Points on a hilly landscape, in no order, each with its height.
From any point a ball rolls to the lowest of the 2 points nearest to it. It stops when none of these is lower. Distance is the straight distance between rows; heights are no part of it.
kipe: -.15	.09	.06	.25	.07	-.15	-.05	.12	.10	-.03	.12	-.31	.01	-.06	-.24	.06	-.20	-.11	-.01	.38	.21	.37	.29	-.11	.02	-.30	.29  (h 1.45)
dupet: .20	-.01	.18	.22	.27	.59	-.02	-.04	-.11	-.06	-.22	.33	-.06	.32	.10	.11	.15	.05	.03	-.06	.23	.15	.04	-.06	-.05	.02	.14  (h 3.10)
dera: .35	-.14	.38	-.14	.20	.34	.08	.30	-.49	.00	.09	.16	.10	-.36	.29	.00	.37	-.09	-.02	-.14	.02	.10	-.25	-.31	-.25	-.29	-.34  (h 3.73)
Beg: .03	-.07	-.15	.00	-.23	-.24	-.23	.10	-.32	.16	.45	.15	-.05	-.26	.20	-.37	.00	-.12	.14	.17	-.21	-.20	-.19	.25	.06	.07	-.20  (h 3.60)
Bip: -.06	.05	.00	-.11	-.30	-.12	-.04	-.25	.29	.07	.03	-.09	-.44	.03	-.12	-.08	-.18	.07	.36	.08	-.02	.31	.18	.20	.36	-.21	.35  (h 1.77)
Rivop: .09	.23	.19	-.08	.22	.12	.08	-.16	-.06	-.01	-.45	-.06	.13	.13	-.10	.22	-.10	.28	-.02	-.10	.23	-.03	.05	-.30	.08	.12	.04  (h 7.01)
Gido: -.31	.15	-.14	-.08	.49	.00	-.37	.15	-.04	-.07	-.16	-.23	-.25	.03	.01	.09	.02	.14	-.07	-.09	.23	-.11	.13	-.16	.28	-.01	.34  (h 3.08)
Peg: .22	-.33	-.13	.01	.12	.46	-.05	.04	-.15	-.08	-.37	.36	-.20	-.05	.12	-.16	.03	.04	.06	.07	.10	-.15	-.24	.30	-.08	-.05	-.02  (h 5.54)
dig: .10	.30	.17	.01	.07	.19	.06	.02	-.33	-.21	-.60	.11	.23	.00	-.25	.39	.13	.18	-.25	-.03	-.15	.16	-.24	.08	-.16	.62	-.39  (h 7.65)
lavef: -.10	-.21	-.21	.31	.02	.21	.01	.09	.08	-.27	-.28	.11	.30	.04	-.03	-.01	.19	-.29	-.11	.07	-.32	-.17	-.10	.35	-.21	.20	-.12  (h 6.00)
Tok: .05	-.28	.06	.00	-.17	.27	.40	-.27	.26	-.08	-.51	.05	.18	.16	.00	.23	-.17	.07	.12	-.05	.06	.13	.20	-.03	-.23	-.03	.26  (h 3.15)
miriv: .02	-.02	.06	-.07	-.66	-.27	.35	-.23	.19	.09	.28	-.14	.09	-.05	.11	.11	-.17	-.29	.11	.04	-.36	.04	.07	.00	-.11	-.12	-.08  (h 2.03)
Rut: -.02	-.41	-.03	-.29	.07	-.10	-.12	.06	.28	.07	.56	.02	-.21	.18	.21	-.22	.26	-.40	.32	-.45	-.17	.06	.22	.02	.18	-.39	.32  (h 6.61)
vot: -.31	-.09	-.40	.27	-.02	-.29	-.09	-.02	.45	-.17	.16	-.24	-.01	.45	-.27	-.06	-.27	-.22	-.11	.07	-.03	.01	.39	.21	.09	.20	.22  (h 4.75)
vas: .04	-.22	-.24	.14	-.03	.12	.09	.18	-.03	-.20	-.10	.17	.45	.27	-.09	.11	.00	-.24	-.39	.14	-.09	-.15	-.12	.11	-.32	.45	-.30  (h 6.17)
sevof: -.24	-.29	-.29	.02	.45	-.15	-.11	.08	.34	-.21	-.21	-.26	-.19	.18	-.12	-.06	-.03	.11	-.04	.02	.38	.06	.41	-.03	.11	-.26	.49  (h 5.28)
Kevar: .29	-.08	.55	-.11	.27	.49	.07	.03	-.35	.03	-.29	.09	.10	-.62	.35	.02	.27	-.05	.07	-.27	-.14	.32	-.24	-.21	-.07	-.30	-.07  (h 4.04)
Gani: .23	.29	.14	-.15	-.40	-.03	.21	-.18	-.28	.03	-.09	.11	.09	-.12	.01	-.03	.14	-.02	-.05	-.27	-.60	-.01	-.27	.17	-.03	.49	-.62  (h 3.52)
dasi: -.09	.17	-.20	-.16	-.21	-.38	-.10	.00	-.18	.26	.29	-.05	-.01	-.10	.02	-.15	-.06	.11	-.10	.06	-.24	-.26	-.19	.12	.06	.26	-.35  (h 3.09)
kaso: -.24	-.03	-.03	.16	.07	-.05	.10	-.08	.35	-.22	-.16	-.30	.36	.18	-.03	.16	.04	-.41	-.15	-.38	-.30	-.07	.39	-.11	.14	.06	.38  (h 6.13)
Kena: -.29	-.14	-.31	-.02	-.37	-.59	.25	-.10	.52	-.04	.12	-.23	-.11	.09	-.20	-.10	-.38	-.08	.01	.26	-.15	-.04	.16	.15	.07	-.05	.10  (h 3.55)
denu: -.02	-.10	-.26	.08	.32	.08	-.09	.38	-.09	-.15	-.19	.05	.16	.16	-.12	.09	.03	.07	-.33	.14	.26	-.28	-.03	-.06	-.17	.11	-.15  (h 3.01)
veta: -.09	.63	.13	.03	-.08	-.35	-.17	-.09	-.19	.19	.32	-.21	-.15	-.30	.11	.03	.06	-.01	-.13	-.11	-.31	.03	-.04	-.08	.22	.30	-.33  (h 4.63)
vevu: -.04	.36	.06	.11	-.04	-.31	-.33	.10	-.39	.21	.45	-.18	-.02	-.47	.23	-.29	.00	-.09	.00	.10	-.29	.00	.01	.09	.17	-.04	-.18  (h 4.10)
duf: -.11	-.28	-.38	.08	-.02	-.05	-.12	.05	.37	-.10	.52	.03	-.08	.37	-.02	-.20	.00	-.18	.08	.12	-.02	-.06	.22	.27	.05	-.14	.17  (h 4.78)
Gaf: .18	-.11	.05	-.17	-.11	.17	-.09	-.25	-.24	.06	.18	.22	-.09	-.15	.33	-.18	.27	-.29	.33	-.59	-.43	-.04	-.02	.03	.12	-.04	-.20  (h 3.70)
rili: .21	.18	.06	.32	.32	.11	-.14	.32	-.38	-.07	.26	.11	.24	-.18	.14	.00	.43	-.28	-.30	.08	.01	.02	-.05	-.08	-.14	.11	-.39  (h 5.09)
mobun: -.21	.01	-.27	.04	.46	-.14	-.06	.21	.01	-.06	-.39	-.05	.25	.33	-.21	.16	-.24	.31	-.32	.27	.48	-.27	-.01	-.06	-.21	.29	-.06  (h 3.57)
tob: -.37	-.04	-.41	-.12	.37	-.20	-.34	.08	.17	-.17	.08	-.27	-.26	-.01	.01	-.14	-.01	-.09	.00	-.13	-.03	-.35	.10	-.03	.32	-.03	.28  (h 3.87)
Sok: .00	.39	.13	.06	.04	-.12	-.10	-.06	-.08	.26	.07	-.10	-.13	.15	-.21	.11	-.30	.42	.02	.31	.32	.18	-.02	-.05	.09	.20	-.10  (h 5.03)
foro: -.10	-.08	-.18	.29	.22	.03	-.27	.02	.24	-.29	.30	-.19	-.03	.20	.04	-.06	.33	-.50	.29	-.28	-.24	.15	.30	.10	.22	-.30	.37  (h 2.36)
soz: .23	-.04	.01	.00	-.36	.01	.20	.26	-.29	-.02	-.15	.07	.25	-.27	.02	.10	-.05	-.03	-.20	.19	-.24	-.01	-.29	.10	-.25	.12	-.40  (h 6.47)
zagub: .10	.37	.33	.02	.19	.02	-.05	.02	-.06	.00	.38	-.05	.18	.19	.01	.04	.23	-.09	-.27	-.48	.20	-.04	.21	-.46	.07	.01	-.23  (h 5.69)
Viza: -.07	.14	.10	.40	.41	.21	-.21	.26	-.09	-.18	-.06	.00	.20	-.01	-.09	.09	.07	.00	-.32	.16	.25	-.07	.10	-.03	-.20	-.02	-.03  (h 2.49)
Soke: -.29	-.40	-.24	.01	-.38	-.39	.38	-.05	.33	-.17	-.11	-.21	-.04	-.21	-.12	-.06	-.22	-.11	.09	.16	-.14	.02	.10	.17	.03	-.39	.38  (h 3.19)
bura: -.23	.25	-.08	.20	-.17	-.28	.12	-.17	.29	.04	-.03	-.12	.13	.32	-.33	.15	-.35	.13	-.16	.28	-.03	.23	.17	.04	-.11	.38	.03  (h 4.20)
Sak: .04	-.09	.28	-.65	.00	-.10	.29	.05	-.16	-.02	-.41	-.13	.14	-.52	.13	.29	.07	.04	-.10	-.51	-.12	-.22	-.22	-.43	.13	-.21	-.07  (h 7.32)
raz: -.22	-.01	-.02	-.04	.31	-.14	-.04	-.15	.25	-.15	-.19	-.27	.24	.27	-.10	.18	-.05	-.02	-.22	-.37	.14	-.14	.31	-.22	.12	.19	.17  (h 6.46)
Saseb: .03	.08	-.14	.07	-.11	-.19	.13	.28	-.22	-.10	.03	.06	.31	-.01	-.05	-.01	.15	-.04	-.32	.09	-.26	-.13	-.26	.18	-.27	.34	-.61  (h 6.34)
razi: .18	.33	.30	-.01	.07	-.23	.26	.14	-.35	.05	-.27	-.29	.31	-.34	-.06	.35	-.03	.05	-.36	-.02	-.07	.14	-.02	-.37	-.15	.13	-.23  (h 6.78)
sekol: -.09	.42	.10	-.21	-.05	-.14	-.02	-.17	.02	.18	-.04	-.13	-.10	.26	-.24	.15	-.18	.34	-.15	-.13	.10	-.10	-.01	-.14	.16	.42	-.19  (h 5.38)
nini: .15	-.01	.07	-.13	-.31	-.06	-.15	-.19	.13	.16	.44	.03	-.41	.04	.02	-.23	.00	-.11	.50	.07	.04	.37	.10	.18	.32	-.38	.20  (h 2.24)
kef: -.15	-.08	-.01	.01	.01	-.26	.03	.20	.16	.13	.34	-.04	-.17	.04	-.04	-.03	-.16	.02	-.04	.29	.39	.16	.15	-.13	-.13	-.31	.16  (h 1.54)
Salip: .07	-.33	.02	-.21	-.14	.15	.35	-.03	.17	-.03	-.12	.00	.21	.10	.03	.20	-.04	-.21	-.09	-.31	-.14	-.22	.05	-.18	-.17	-.10	-.08  (h 5.68)
tupob: .14	-.05	.17	-.08	-.48	-.37	.53	.01	.04	.06	.16	-.17	.38	-.19	.04	.20	-.19	-.18	-.22	.11	-.30	-.07	-.01	-.22	-.23	-.17	-.18  (h 2.40)
nozi: .39	-.25	.11	-.06	-.59	.11	.53	-.18	.19	.18	.11	.29	.12	.09	-.05	.09	-.21	.02	.19	.36	.10	.19	-.19	.07	-.40	-.04	-.18  (h 2.13)
Kof: -.20	-.05	-.25	.23	-.37	-.44	.21	-.23	.55	.00	.16	-.15	.08	.34	-.44	.11	-.26	.05	.07	.37	.03	.33	.32	.21	-.04	.12	.16  (h 3.89)
Muv: -.04	-.21	-.12	-.02	-.09	-.07	.37	-.09	.30	-.15	-.08	-.17	.45	.35	.03	.20	-.06	-.28	-.26	-.37	-.21	-.24	.27	-.05	-.11	.14	.00  (h 5.86)
Gosev: -.19	.09	-.31	-.15	-.12	-.22	-.02	.04	.15	.10	.29	.01	-.07	.33	-.08	-.19	-.14	-.02	-.27	.00	.03	-.27	-.10	.19	-.05	.35	-.19  (h 2.48)
sopez: .00	.17	.03	-.27	.27	-.15	.07	-.21	.19	.15	-.07	-.21	.02	.31	-.05	.27	-.21	.15	-.04	-.19	.26	.07	.33	-.35	.09	.06	.19  (h 6.75)
zegu: -.18	.17	-.18	.30	-.11	-.14	-.04	.13	-.04	-.15	-.35	-.13	.24	-.13	-.29	.12	-.14	.07	-.29	.52	-.23	.01	-.28	.30	-.18	.54	-.22  (h 4.53)
Kis: .02	-.03	-.10	.18	-.11	-.23	-.29	.07	-.17	.14	.70	.07	.08	-.11	.27	-.38	.21	-.36	.33	.11	-.27	.04	.08	.23	.05	-.13	-.02  (h 3.97)
Lisum: .32	-.10	.18	-.21	-.48	.07	.28	-.25	.16	.24	.12	.26	-.21	.09	-.02	-.11	-.32	.17	.20	.16	.07	.19	-.19	.13	-.05	-.22	-.04  (h 2.47)
vumiv: .24	-.21	-.02	-.08	-.09	.03	-.08	.31	-.59	-.07	.27	.25	.22	-.35	.28	-.26	.33	-.21	-.05	.04	-.21	-.18	-.25	.18	-.25	.06	-.43  (h 4.56)
bado: .20	-.26	.01	-.03	-.25	.19	-.12	-.19	-.38	.08	.05	.36	.11	-.35	.44	-.41	.32	-.29	.54	-.34	-.45	-.05	-.13	.28	.04	-.08	-.02  (h 4.03)
Tumaf: -.17	.18	.01	.03	-.07	-.23	.15	-.19	.16	.24	-.31	.01	.12	.32	-.47	.16	-.38	.48	-.07	.39	.18	.20	-.10	-.05	-.29	.57	-.16  (h 4.54)
gurum: -.19	-.19	-.38	-.09	.26	-.04	-.26	.08	.21	-.05	.12	-.04	-.28	.36	-.09	-.11	-.07	.10	.07	.00	.12	-.16	.15	.32	.20	.08	.25  (h 4.45)
pob: .15	-.26	.00	-.05	.07	.20	-.10	-.14	-.08	-.11	.37	.27	.12	.20	.32	-.28	.58	-.39	.39	-.53	-.36	-.02	.03	.02	.16	-.01	-.02  (h 3.33)
Zemob: .28	-.14	-.12	-.09	-.15	.15	.01	.02	-.41	-.01	-.05	.28	.15	-.33	.24	-.25	.23	-.13	.21	-.10	-.43	-.18	-.25	.35	-.09	.09	-.35  (h 4.34)
defu: .12	-.05	.01	-.06	.05	.07	.20	-.39	.12	.03	-.56	.11	-.07	.20	-.18	.25	-.38	.49	.23	.10	.44	.29	.16	-.04	.07	.04	.22  (h 3.05)
paz: .16	-.15	.51	-.17	.29	.41	.08	.07	-.26	-.01	-.32	.13	-.04	-.25	.14	.11	.15	.17	.06	-.21	.19	.07	-.06	-.47	-.15	-.43	.03  (h 3.78)
Fupo: .24	.10	-.12	.02	.12	.35	-.08	-.03	-.32	-.24	-.61	.23	.02	.07	-.19	.16	.19	.22	-.14	-.09	.04	-.05	-.34	.19	.02	.44	-.39  (h 7.53)
Per: -.17	-.13	-.39	.30	-.02	-.28	-.30	.38	.02	-.04	.32	-.04	-.04	-.10	-.05	-.20	-.12	-.20	-.18	.52	-.02	-.12	-.08	.37	-.06	.07	-.06  (h 1.10)
kisob: -.12	-.20	-.02	.00	.40	.11	-.03	-.05	.29	-.14	-.10	.00	.02	.42	-.17	.06	-.07	.04	-.12	-.14	.50	.14	.39	-.26	-.07	-.20	.47  (h 4.95)
sar: .26	.04	.28	.27	.15	.39	.00	.05	.12	.00	.42	.13	.21	.46	.02	.14	.35	-.38	.07	-.17	.17	.17	.18	-.06	.00	.04	.08  (h 2.34)
ziz: -.09	-.12	-.23	.16	-.09	.11	-.20	-.20	.22	-.16	.01	-.06	-.17	.02	.06	-.08	.17	-.26	.36	-.16	-.40	-.03	.21	.24	.24	-.09	.34  (h 1.74)
Fis: -.22	-.09	.23	-.03	.65	.19	-.13	.16	.07	-.06	-.14	-.05	.07	.10	.08	.11	.14	-.05	-.11	-.15	.47	-.04	.21	-.42	-.05	-.23	.25  (h 4.60)
ruzuv: -.09	-.23	-.17	.21	-.09	-.04	.13	-.10	.56	-.07	.34	-.07	.12	.44	-.08	.04	-.06	-.23	.04	-.05	-.03	.02	.39	.01	-.03	-.09	.25  (h 4.99)
Gegur: .15	.16	.16	.18	.19	.36	-.14	-.23	.12	-.05	.03	.18	-.08	.45	-.06	.12	.20	-.13	.11	-.26	.01	.15	.29	-.05	.11	.12	.07  (h 2.72)
durup: -.07	-.12	.26	-.35	.15	-.02	.21	-.08	.07	-.08	-.20	-.25	.03	-.21	.11	.22	-.06	.04	.00	-.42	.01	-.22	-.04	-.48	.13	-.22	.10  (h 7.15)
Tonu: -.29	-.12	-.31	.33	.11	-.18	-.23	.33	-.08	-.17	.11	-.26	.11	-.20	-.03	-.10	.02	-.25	-.22	.27	-.03	-.13	.07	.08	-.12	-.19	.14  (h 1.90)
Ged: -.19	-.60	-.19	-.13	.22	.15	.04	.03	.32	-.06	.02	.09	-.28	.19	.05	-.15	.04	.04	.09	-.17	.23	-.15	.16	.08	.03	-.35	.39  (h 4.49)
gapuz: -.19	-.33	-.31	.16	.05	-.09	-.05	-.13	.34	-.16	-.30	-.14	-.33	.30	-.21	-.08	-.05	.26	.15	.23	.27	.19	.32	.12	.21	-.17	.55  (h 5.58)
Komu: .42	.01	.33	.11	-.05	.42	.17	-.16	.04	-.01	.04	.24	.08	.02	.12	.07	.20	-.23	.21	-.16	-.03	.31	-.01	-.17	-.18	-.23	.18  (h 3.18)
Komor: .19	-.37	.07	-.11	-.14	.09	.07	.20	.02	.17	.37	.17	.05	-.09	.18	-.14	.15	-.19	.00	.00	-.01	-.01	-.08	-.02	-.24	-.38	.03  (h 5.32)
num: -.02	-.01	-.14	-.13	.04	.22	-.17	-.07	-.10	.05	-.14	.14	-.34	-.15	.06	-.23	-.12	.19	.18	.12	.05	-.19	-.25	.22	.11	-.11	.07  (h 5.29)
Vavuf: .33	-.03	.29	.09	-.12	.51	.34	-.35	.07	-.12	-.48	.18	.13	.13	.00	.20	.05	-.08	.14	-.21	.04	.17	.10	-.06	-.02	.02	.05  (h 2.86)
mudiv: -.38	.03	-.33	-.15	-.16	-.51	.05	-.09	.44	.04	.23	-.33	-.29	.23	-.17	-.05	-.30	.18	.02	.24	.15	-.13	.23	.10	.22	.11	.20  (h 3.92)
gav: -.14	-.12	-.39	.07	-.02	.00	.01	-.04	.15	-.03	-.34	.18	-.22	.04	-.14	-.01	-.31	.51	.05	.50	.22	-.07	-.21	.28	-.09	.17	.00  (h 5.07)
dero: -.19	.20	.07	.22	.42	-.33	-.08	.14	.15	.00	.06	-.24	.24	.17	-.21	.19	-.11	.02	-.31	.07	.47	.03	.26	-.29	-.07	.00	.25  (h 7.52)
Gozip: -.43	-.27	-.35	.16	-.01	-.37	.02	.16	.32	-.26	.04	-.30	.09	-.07	-.08	-.08	-.15	-.16	-.16	.08	-.06	-.17	.15	.05	-.03	-.27	.39  (h 2.66)
Sivor: .09	.20	.22	.10	.03	.16	-.18	-.04	-.25	.08	-.02	.00	-.03	-.18	.02	-.04	.06	.02	-.01	.04	-.07	.08	-.05	-.09	.08	.00	-.10  (h 4.39)
bur: .01	-.28	-.11	.28	.09	.12	-.17	.07	.02	-.10	.40	.09	.19	-.06	.26	-.14	.49	-.53	.23	-.27	-.32	.13	.02	.09	.03	-.25	.23  (h 2.90)
suzu: -.18	.02	-.22	.10	.04	-.22	.00	.13	-.02	-.17	-.44	-.18	.21	-.08	-.14	.20	-.22	.30	-.23	.43	.14	-.18	-.21	.00	-.16	.23	-.10  (h 4.12)
baz: -.11	.14	.03	-.12	.38	-.06	-.21	.19	-.07	.00	.06	-.13	-.06	-.08	.11	.05	.07	.06	-.28	-.18	.22	-.28	-.07	-.24	.16	-.09	.05  (h 3.75)
zir: .00	.05	.31	-.12	.55	.29	-.27	.32	-.18	.01	.07	.01	-.09	-.09	.14	-.03	.27	.15	-.21	-.26	.41	-.12	-.07	-.40	.05	-.22	.01  (h 4.22)
Bagub: -.16	.11	.02	-.15	-.20	-.37	.09	.08	.17	.22	.48	-.06	-.11	.07	-.02	-.03	-.20	.01	-.09	.04	.13	-.09	.06	-.11	.06	-.15	-.02  (h 0.96)
Tif: .28	.20	.34	.10	.40	.15	-.13	.24	-.38	-.07	.29	.03	.17	.00	.21	-.05	.45	-.27	-.26	-.50	.10	-.06	-.02	-.31	-.03	.06	-.39  (h 5.39)
fanu: -.07	-.26	-.31	.08	.16	.27	-.20	.07	-.13	-.33	-.37	.23	.01	-.06	.01	.02	.13	-.22	.07	-.13	-.15	-.32	-.17	.22	.05	.09	-.03  (h 5.79)
demet: .09	.04	.16	.25	.36	.23	-.14	.27	.06	-.05	.36	.07	.22	.28	-.05	.06	.19	-.23	-.17	.06	.27	.09	.14	-.18	-.11	-.16	.06  (h 1.97)
mep: .25	.02	.21	-.42	-.06	.19	.14	-.09	-.43	.11	-.47	-.01	-.13	-.48	.19	.18	.02	.24	.04	-.36	-.02	-.11	-.23	-.28	.08	-.08	-.17  (h 7.49)
liv: -.18	-.27	-.35	-.03	.02	.08	-.23	-.02	.32	-.14	-.42	-.06	-.38	-.04	-.04	-.15	.03	.25	.27	.23	.11	.07	.05	.20	.19	-.34	.52  (h 5.62)
Gen: .30	.41	.38	-.17	-.02	-.02	.12	-.10	-.32	.18	.17	.04	.11	.02	.03	.08	.18	.02	-.26	-.47	.08	-.03	.10	-.43	.03	.20	-.49  (h 5.90)
Pusur: -.16	-.27	-.23	-.04	.21	-.16	-.26	.27	-.05	.02	.60	.01	-.13	.06	.19	-.33	.18	-.35	.23	-.37	-.12	-.12	.10	.16	.18	-.13	.16  (h 6.40)
guvi: -.08	-.10	-.27	.13	.11	.19	-.18	.08	.07	-.12	-.48	.04	-.20	-.06	-.06	-.01	-.14	.41	.05	.45	.35	-.04	-.16	.25	.02	-.13	.39  (h 5.35)
mal: .22	-.26	-.10	.17	-.12	.03	-.24	-.07	-.28	.05	.50	.35	.16	-.20	.46	-.34	.27	-.21	.57	-.04	-.34	.00	-.06	.49	.03	-.06	.06  (h 4.29)
potuv: -.27	-.40	-.26	-.25	.05	.00	-.01	-.09	.31	-.13	-.25	-.14	-.15	.07	.03	-.08	-.17	.05	.01	-.14	.07	-.32	.05	-.06	.06	-.20	.34  (h 4.17)
Vokep: -.13	-.30	.13	-.45	.15	.08	-.02	.02	.01	.06	-.05	.04	-.20	-.23	.20	-.05	.17	.00	.04	-.58	-.08	-.27	-.06	-.16	.18	-.34	.16  (h 6.94)
Beni: .13	-.03	.18	.49	-.05	.03	.21	.00	.12	.03	.27	-.03	.36	.09	.03	.19	.15	-.26	.02	.13	.03	.30	.25	-.20	-.23	-.14	.21  (h 1.41)
disef: .31	.42	.21	-.37	-.33	-.13	.13	-.06	-.39	.29	.08	.04	-.18	-.33	-.02	-.03	-.22	.37	-.15	.25	-.05	.03	-.34	.00	-.06	.15	-.47  (h 4.15)
gotiv: -.02	-.17	-.04	.10	-.28	-.15	.14	.12	-.08	.03	-.06	-.06	.00	-.28	.03	-.07	-.15	-.04	-.04	.43	-.02	.03	-.15	.08	-.08	-.32	.11  (h 4.92)
mudug: -.15	.39	-.03	.32	-.29	-.20	-.13	.03	-.13	.05	.07	-.11	.12	-.20	-.09	-.06	-.10	-.07	-.04	.41	-.40	.21	-.27	.35	-.16	.51	-.35  (h 4.85)
Fef: .11	.58	.17	.15	.05	.10	-.27	-.02	-.21	.12	-.01	.11	-.28	-.15	-.17	.00	-.02	.20	.00	.31	.15	.16	-.13	.05	.17	.06	-.06  (h 4.71)
Bafem: -.03	.18	.11	-.02	-.41	-.34	.27	-.08	.14	.20	.62	-.07	.14	.21	-.07	.04	-.18	-.09	-.11	.14	-.20	-.02	-.04	-.09	-.08	.07	-.29  (h 1.56)
vev: .12	-.35	.21	-.38	.01	.10	.21	.06	.18	.06	.11	.09	.06	.10	.07	.00	-.05	-.06	.01	-.17	.18	-.04	.00	-.30	-.22	-.26	.08  (h 5.50)
lolab: .32	.31	.21	-.19	-.42	.08	.26	-.11	-.34	.27	-.22	.19	-.10	-.12	-.03	.00	-.03	.29	.08	-.03	-.24	.21	-.41	.16	-.12	.35	-.57  (h 3.82)
manos: -.24	.53	.07	.17	-.30	-.19	.02	-.09	-.09	.15	-.05	-.22	.06	-.16	-.12	.05	-.07	.05	-.14	.11	-.37	.07	-.04	.08	.20	.39	-.20  (h 5.05)
Tose: .22	.25	.09	-.23	-.40	.11	.05	-.23	-.15	.18	.22	.29	-.07	.09	.06	-.19	.12	.08	.25	-.31	-.41	-.13	-.15	.19	.00	.43	-.43  (h 3.21)
geriz: -.09	-.06	-.01	-.35	.20	-.07	-.30	.10	-.31	.19	.29	.16	-.31	-.29	.29	-.50	.08	.07	.27	-.26	.02	-.31	-.18	.10	.19	-.20	-.08  (h 5.85)
zipe: .45	-.11	.27	.07	.00	.37	.13	.11	-.27	.11	.13	.31	.20	-.25	.28	-.02	.33	-.25	.06	.05	-.03	.29	-.24	.02	-.21	-.18	-.16  (h 3.47)
nekul: -.23	-.40	-.24	-.11	.00	.14	.15	-.22	.25	-.25	-.56	-.09	.05	-.13	.14	.12	-.08	-.05	.14	-.26	-.15	-.16	.05	-.02	.10	-.22	.42  (h 3.79)
gapem: -.15	.25	-.11	.06	-.10	-.01	-.18	-.31	.07	-.08	-.52	-.20	-.15	-.21	.04	.12	-.01	.29	.19	.07	-.25	.10	.04	.14	.33	.15	.33  (h 1.82)
Fefe: .02	-.10	.17	.44	.09	.03	-.01	.22	.21	-.11	.26	-.20	.14	-.13	-.06	.01	.11	-.21	.14	.31	-.01	.50	.22	-.12	-.02	-.45	.41  (h 0.86)
betuf: .27	.33	.24	-.01	-.31	-.08	.22	.01	-.29	.20	-.18	.00	-.04	-.47	-.05	.02	-.26	.34	-.16	.55	-.07	.24	-.37	.10	-.17	-.02	-.33  (h 4.42)
Vima: -.12	-.49	-.10	-.03	-.11	.01	.12	.24	.20	-.06	.15	.02	-.07	-.28	.04	-.16	-.02	-.25	.16	.23	-.02	-.02	-.05	.03	-.11	-.47	.25  (h 5.13)
vure: .07	.60	.41	-.18	-.08	.01	.09	-.17	-.14	.19	.11	.03	-.09	.27	-.16	.06	.09	.25	-.12	-.31	-.01	.06	.06	-.23	.13	.47	-.41  (h 5.66)
Defa: -.24	.13	-.18	-.04	-.16	-.01	-.11	-.36	.22	-.10	-.21	-.23	-.24	-.07	.03	.04	-.05	-.01	.29	-.17	-.29	.01	.18	.09	.48	-.08	.38  (h 1.00)
Sanub: -.30	.11	-.34	-.05	.07	-.48	-.15	.07	.42	.05	.46	-.34	-.08	.43	-.12	-.09	-.15	-.05	-.23	.06	.21	-.16	.26	.08	.10	.02	.10  (h 4.33)
fideb: .19	-.43	.00	-.03	-.23	.30	.23	-.24	.19	-.18	-.57	.06	.10	-.12	.04	.06	-.03	-.16	.19	-.10	-.17	.02	-.05	.10	-.19	-.27	.29  (h 3.43)
zuk: .06	.21	.13	-.08	-.27	-.13	.45	.07	-.16	-.03	-.31	-.11	.22	-.18	-.12	.26	-.12	.13	-.27	.21	-.20	-.01	-.19	-.17	-.22	.23	-.26  (h 6.60)
tega: .13	.10	.01	-.25	-.40	.11	.10	-.21	-.06	.20	.16	.21	-.18	.13	.04	-.08	-.08	.12	.10	.00	.07	.01	-.10	.16	-.02	.09	-.32  (h 2.84)
Dito: .19	-.06	.22	.21	-.29	.10	.38	-.09	.15	.13	.16	.10	.22	.08	-.03	.15	-.17	-.09	.13	.28	.00	.30	.01	-.17	-.26	-.14	.05  (h 1.81)
loz: .06	.24	.00	-.15	.10	.04	-.25	.10	-.15	.20	-.07	.13	-.38	-.15	.05	-.12	-.14	.37	.03	.38	.38	-.04	-.29	.02	.13	-.13	-.01  (h 5.01)
guta: .16	.12	.11	-.11	.17	.25	.08	-.13	-.18	-.12	-.53	.18	-.15	.34	-.18	.22	.07	.38	-.09	-.20	.29	-.05	-.10	.01	-.01	.60	-.31  (h 7.38)
tizo: .00	.42	.33	.05	.36	-.18	-.07	.11	-.25	.03	.04	-.35	.27	-.22	-.02	.19	.06	-.05	-.37	-.16	.07	.13	.13	-.40	-.02	-.10	-.08  (h 7.02)
deguz: .13	.01	-.05	.26	.14	.20	-.28	.33	-.58	-.13	-.01	.17	.22	-.34	.14	-.19	.38	-.21	-.11	.04	-.26	-.15	-.21	.26	-.15	.30	-.51  (h 4.79)
Devoz: -.13	-.42	.08	-.29	.16	.14	-.11	-.04	.18	-.01	.19	.05	-.18	-.16	.12	-.12	.26	-.20	.35	-.44	-.28	-.01	.04	-.08	.06	-.40	.30  (h 6.77)
vepa: .15	.32	.08	-.26	.09	.16	.04	-.23	-.20	.00	-.53	.09	-.20	.07	-.08	.26	-.13	.61	.05	-.08	.34	-.03	-.15	-.25	.15	.32	-.11  (h 7.21)
sidi: .22	-.10	.31	-.18	.11	.54	-.03	.01	-.09	.10	-.09	.28	-.28	.12	.09	-.01	.10	.13	.19	-.13	.32	.08	-.14	-.13	-.10	-.31	.07  (h 3.44)
bunid: -.29	.17	-.04	.23	.32	-.05	-.29	.09	.05	.00	-.14	-.27	-.12	-.15	-.12	.13	-.07	.18	.08	.24	.32	.11	.29	-.23	.20	-.09	.44  (h 2.27)
Fiv: .06	.10	.16	.04	-.44	-.31	.21	-.01	-.07	.12	-.05	.01	-.15	-.57	.01	-.02	-.39	.25	.00	.55	.14	.21	-.23	.17	-.03	-.23	-.06  (h 4.67)
mobot: -.03	.15	.05	-.08	-.11	-.04	.08	-.33	.22	-.02	-.41	-.11	-.24	-.01	-.17	.14	-.36	.35	.11	.16	.03	.09	.04	.08	.18	.09	.30  (h 2.51)
sop: -.08	.06	-.09	.20	.03	-.09	-.01	.14	.08	.09	.36	.19	-.04	.42	-.18	-.12	-.18	.12	-.28	.35	.25	-.14	-.10	.17	-.23	.27	-.32  (h 1.98)
Tebog: -.10	-.02	-.26	-.04	.17	-.01	-.40	.02	-.20	.07	.27	.09	-.24	.08	.11	-.30	.20	-.11	.10	-.18	.00	-.27	.00	.15	.14	.00	-.02  (h 6.14)
rad: -.07	-.09	-.13	-.40	.10	-.05	-.18	.05	-.05	.14	.03	.07	-.46	-.13	.16	-.14	-.12	.27	.12	-.12	.15	-.42	-.21	-.06	.20	-.20	-.06  (h 5.57)
pavu: -.15	.05	-.14	.08	-.31	-.12	.11	.11	.08	.04	-.31	.11	.00	.14	-.36	.02	-.39	.38	-.08	.54	.20	.06	-.34	.35	-.24	.46	-.20  (h 4.81)
kunur: .23	.19	.16	.11	-.08	.26	-.16	-.24	-.14	.10	.05	.15	-.12	-.08	.17	-.11	.13	-.16	.25	-.18	-.31	.08	.02	.18	.14	.08	-.13  (h 4.06)
tagi: -.09	.57	.17	.24	.34	-.09	-.13	.04	-.13	.00	-.04	-.12	.16	.13	-.15	.24	-.01	.11	-.26	.08	.23	.19	.18	-.29	.07	.23	-.04  (h 7.28)

Where does a ball stop that starts at each point below?
Vima | Fefe
dig | Fefe
tagi | Defa
Devoz | Defa
fanu | Defa
Fupo | Fefe
guvi | Per
Gen | Defa
ruzuv | Per
gapuz | Fefe

Call two points neighbours if one is among the 2 nearest of the other. Go from one point of each pair to the other, from neighbour to neighbour, staying as low as possible. Name the highest point that can't be avoided.
demet, Vavuf | Kevar
Defa, Bagub | Lisum
Bagub, Fefe | kef

Write out the way that a ball takes from each point below.
Salip | vev Komor Vima gotiv Fiv betuf disef lolab Gani Tose tega Lisum nozi Dito Beni Fefe
Sak | durup Vokep Devoz Rut Pusur Tebog geriz rad num loz Fef Sivor kunur Gaf pob bur foro ziz Defa
rili | deguz vumiv Zemob bado Gaf pob bur foro ziz Defa
